The views of a scene show one set of named points, each view turned or mirrored, and shifted as a whole, with a little noise and some points left out.
In the rows, 128 means zero.

Scene 1
View 1
j_571: [ 90  91  35 148  29 104  92 119 172 117  45 173 107 144 174  78 120 159
 151  89 102 142 173]
j_385: [127 162  91  93 139 158 151 174 156 106  74 134 110 160 108  93  87 142
 166 117 172  67 145]
j_200: [122 129  98 140  79 127 120 120 142 127  83 155 113 133 150  84  70 143
 136 115 112 132 160]
j_655: [141 127 100  89 151 130 131 158 163 118  87 155 141 146 139 100  87 149
 143 124 124  98 151]
j_834: [123  81  77 105 112  94 105 135 173 127  82 184 152 131 169  97 106 154
 130 122  74 146 163]
j_93: [170 120 110  84 183 125 147 160 161 119 123 152 195 116 201 160 102 142
 155  98 138  82 128]
j_722: [126 104  99  92 131 129 148 164 155 123 103 179 147 109 145 108 102 144
 148 127 123  95 133]
j_199: [129 115 110 138  81 161 119 127 148 145  89 182  93 116 146  70  44 179
 136 133 112  72 154]
j_910: [125 158 174 109 117 117 140 185 115 113 132 133 149 126 127 120  72 127
 116 129 147 110  90]
j_20: [176  88 140 126 130 115 130 118 131 157 150 174 169  59 213 118  69 155
 120 129  84 128 118]
j_788: [107 104  92 154  44  95 102 124 146 122  92 165 148 120 204 121 101 145
 133  85 106 142 139]
j_507: [159 107  99 111 144 118 126 128 161 131 106 162 169 118 201 129  88 150
 143 104 105 112 150]
j_241: [124 136 141  82 152 118 169 182 132 108 128 160 179 117 136 143  95 110
 139 123 142 106 111]
j_806: [126 105  94 152  55  73 122 116 126 123 117 141 168  91 220 131 124 115
 135  80 108 190 118]
j_672: [105 154 153 141  68 126  87 155 137 120  86 148 105 171 122  83  38 164
 105 127 116 101 137]
j_960: [105 106  87 121  94 136 146 123 151 128  82 199 130 118 139  93  72 136
 148 125 101 111 175]
j_706: [131 123 131 107 126 105 151 157 131 116 128 158 181 103 171 143  99 116
 136 111 126 129 115]
j_611: [113 101 111 112  94 133 169 162 131 126 125 189 152  73 161 123 103 131
 153 115 138  90 109]
j_869: [ 97  94  73 129  73 111 164 130 141 114 104 194 179  86 198 151 123 110
 167  80 125 124 144]
j_234: [133 124 100  75 157 106 119 179 170 108  83 144 149 161 129 102 109 146
 133 127 120 119 140]
View 2
j_706: [ 98 127 151 100 162 119 140 160 122 102 164 186  98 172 128 105 107 131
 127 117 116 135 155]
j_611: [107 131 143 118 187  76 135 194 146  74 143 156  80 158 111  85  97 140
 115 138 114 135 145]
j_834: [124 149 143 132 153 134  72 120 136  75  86 154  96 170 156 126  65 124
 141 115  70 110 188]
j_722: [ 97 126 144 126 194  97 113 157 153 100 109 146  84 180 127 106  83 125
 129 124 105 148 155]
j_910: [ 76 128 148  83 155  94 162 140 148 140 143 205 125 183  85  93  80 142
 106 127 148 171 157]
j_234: [ 80 129 145 133 167 122 105 108 160 130  94 167  95 204 139 133  76 106
 145 108 105 169 161]
j_507: [103 120 143 128 173 147  93 148 101 107 117 149 103 163 157 106 109 141
 114 118  87 132 160]
j_571: [148 189 114 158  99  87  57 101 162  42  48 144  89 142 134  96  88 115
 124 154  57  98 148]
j_960: [126 145 131  94 184  96  88 136 153  89  74 127  91 161 122  82  74 120
 125 138  97  94 151]
j_385: [ 70 126 123 126 188  84 119 105 180 153  65 142  86 200 107  84 111  98
 117 140 127 182 105]
j_20: [117 121 151 106 200 153 122 190  85  79 141 174 127 151 138  90  92 192
  89 125  91 121 210]
j_869: [133 147 139 122 144  94 108 177 123  52 156 152  65 140 142  92 129 114
 136 134  88  88 123]
j_241: [ 79 113 156  90 187 105 151 159 142 131 162 178  88 192 119 109  96 114
 138 111 138 155 142]
j_200: [121 161 123 103 155 110  99 106 150  97  65 160 114 165 111  78  87 132
 107 145  97 114 161]
j_93: [ 74  92 154 134 193 144 117 167  99 138 156 151  88 179 162 115 131 128
 123 104 108 168 133]
j_806: [142 178 133 123 100 133 124 141 106  39 157 214 106 144 136  97 136 144
 117 139  77  92 173]
j_788: [136 166 132 129  95 105  90 134 119  59 115 173 112 129 131  93  97 143
 107 142  80 103 154]
View 3
j_507: [115 102  94 115 140 121 110 141  93 158 133  98 172 104 160 131 110 115
 115 146 138 116 110]
j_834: [156  80 126 104 116 127 109 123  85 136 131 123 156 130 178 116 133 114
 153 145 127 129 156]
j_869: [132  93  83 126 145  95  66 132 128  81 184  89 143 105 133 143 125  96
 102 138 181 136 144]
j_788: [112  77 104 146 138 153  81  95 131 107 148 100 131 119 137 117 113 105
 141 150 154 115 177]
j_199: [125  93  89 110 139 143 160 120  70 155 109  76 114 153 145 153 102 169
 114 148 180  59 193]
j_960: [148  83  91  93 132 110 128 125  89 124 143  87 132 147 173 157 139 134
 117 130 170  86 179]
j_806: [118  63  69 152 128 136  29  88 155 113 156 116 121 101 142 110  98  90
 126 151 129 140 145]
j_910: [ 65 132  82  92 144  67 112 105 135 171 123 141  80 131 136 155  69 125
 123 101 138  51 120]
j_93: [ 90 138  96  95 150  78 121 161 104 165 140 106 181  85 142 146  90 108
  99 125 146 118  59]
j_241: [ 93 137  87  77 145  39 105 138 120 153 148 135 117 117 148 162  96 110
 108  99 145  82  92]
j_706: [ 96 115  79 107 146  73  78 128 123 144 149 126 123 108 148 141  97 105
 110 121 138 100 105]
j_20: [108  97  50 152 155 115  59 148  55 180 127 112 122 106 165 111  92 135
  91 173 123 102 116]
j_234: [129 116 134  61 112  87 151 121 114 162 116 139 150 128 157 145 100 118
 152 105 130 107 115]
j_200: [129  72  86 103 121 141 127  93 121 142 122  92 124 143 160 149 112 133
 130 132 153  84 179]
j_385: [123 118 112  41 113  91 202 111 142 152 113  90 146 138 127 193  84 144
 121  88 184  78 130]
j_722: [137 116 104  85 132  77 127 142  88 140 136 115 130 128 142 150 100 134
 116 126 163 106 131]
j_655: [126 111 112  70 124  98 156 129 104 164 118 111 153 130 158 155 102 130
 129 115 147  95 122]
j_672: [ 77 103 114 104 139 142 159  81 119 164 105 113  91 159 152 145 101 140
 158 116 146  30 196]
View 4
j_655: [144 148 139 139 134 141 170 121 185  79  87  97 130 157 142 101  72 112
 140 110 111 127 105]
j_200: [ 87 146 100 137 153 121 160 113 122  61  93 103 110 133 137 113  67 140
 131 118  77 109 104]
j_611: [106 158 137 166 157 158 144 114 124  86  95 130 176 130 144  60 125  87
 178 137  95 105  88]
j_910: [100 133 106 195  98 149 196 147 160  65 123 115 199 155 134  81  99 141
 168 128 126 104 130]
j_199: [ 99 167 112 131 179 101 142 102 132  76  76 120 158 160 154  97  42 134
 116 147  50 118 129]
j_571: [ 73 127 122  98 153  80 138  90  89  93  74 103  51 104 156 128  94 112
 113  89  52  93  68]
j_241: [132 140 134 183 114 189 182 134 171  75 119 113 173 158 130  69 108  96
 180 119 145 112  97]
j_806: [ 82 132 107 173 118 152 142 137  67  25  96 102  81  69 129 111 166 123
 159 138 100  95  68]
j_788: [ 84 125 118 156 124 118 142 115  75  52  90 115  82 108 148 107 123 113
 125 137  76  92  87]
j_672: [ 73 125  91 154 110  90 182 122 134  72 109 116 155 174 153 117  38 157
 105 124  81  96 145]
j_834: [113 147 134 115 124 141 119 122 131  65  77  91  88 132 155 147  93  99
 111 119 115 117  64]
j_706: [121 142 129 184 115 181 162 137 136  52 107 112 145 132 131  81 128 102
 168 137 129 109  90]
j_869: [107 138 140 161 156 172 140  99  84  72  99 126  91 111 134  62 142  67
 169 127  92  93  58]
j_20: [130 184 126 178 141 178 103 148 112  11  72 109 163 119 141 110 122 119
 136 204 109 134 100]
j_234: [141 135 143 134 104 136 175 132 194  88  92  89 128 153 148 120  87 112
 140  92 133 123  94]
j_960: [ 94 160 117 123 174 151 140  96 123  80  92 115 120 154 141 101  55  99
 133 118  87 110  83]
j_507: [157 152 146 160 134 161 140 125 142  41  75 102 101 134 142 100 106 102
 131 155 105 130  97]
j_385: [142 138 134 141 156 117 217 105 206 109  98 104 142 162 134  66  55 125
 166  77  84 121 128]
View 5
j_960: [ 96  97  95 126 152 161 179 130 142 158 178  75 125 171 155  81  54 149
  66 143 165 155 168]
j_788: [142 126 133 114 110 180 196  97 160 119 166  60 130 183 162  78  72 106
 123 148 123 123 181]
j_385: [ 95 112  57 105 148 169 103 134 115 125 162 122  82 199 108  63  61 183
  53 158 211  86 148]
j_722: [ 84  92  96  97 147 149 137 110 114 128 172 103 116 167 118  98  75 141
  76 150 152 138 140]
j_806: [143 124 166  95 118 183 212  35 161  94 173  73 132 181 163  87  68  95
  97 165  91 112 173]
j_507: [120  86 140 125 169 154 154 110 124  90 163  63  97 167 124 108  81 111
  79 146 141 128 135]
j_571: [158 157  92 117 120 176 199 134 154 138 220  57 122 163 158  31  39 109
 136 150 164 150 219]
j_655: [112 101  86 109 167 166 128 129 121 121 172 103  86 162 115 100  75 143
  65 144 177 116 133]
j_241: [ 90  70 111  81 148 166 125  81 122 126 154 131 116 191 117 127  94 170
  54 165 129 100  98]
j_199: [ 68 116  74 143 128 160 162 152 140 147 118  68 105 172 155  83  63 124
  70 108 194 139 190]
j_611: [ 56  83 117  93 115 139 150  82 117 127 148 100 147 194 131  92  77 147
  81 158 126 137 152]
j_200: [119 127  94 125 139 185 183 114 156 139 156  80 103 173 162  78  55 128
  67 135 171 118 180]
j_93: [109  62 145 108 171 142 110 102 100  70 158  85  96 189  91 117  98 139
  73 165 136 105  97]
j_834: [143 116 109 108 166 169 179 121 140 131 208  76 106 128 138 104  68  98
  99 140 141 157 156]
j_20: [ 71  77 159 123 153 148 178  72 131  95 113  62 112 151 145 144  91  77
  59 120 112 144 141]
j_910: [ 88  99  91  82 117 194 132  79 145 134 107 141 105 192 138 135 100 154
  55 140 142  70 119]
j_706: [104  82 135  90 140 168 153  69 132 111 153 106 120 187 131 121  90 140
  68 161 115 106 118]
j_234: [131 113  78  85 168 179 122 121 122 125 191 123  82 147 107 110  80 136
  78 149 166 111 123]
j_672: [120 135  56 120 112 213 159 147 173 167 111 103  93 177 168 113  84 136
  85 107 185  88 165]

In a view up to two points have been moved. Name them for each view, in the order of its rows, or write -.
view 1: j_834, j_93
view 2: j_200
view 3: j_385
view 4: -
view 5: j_571
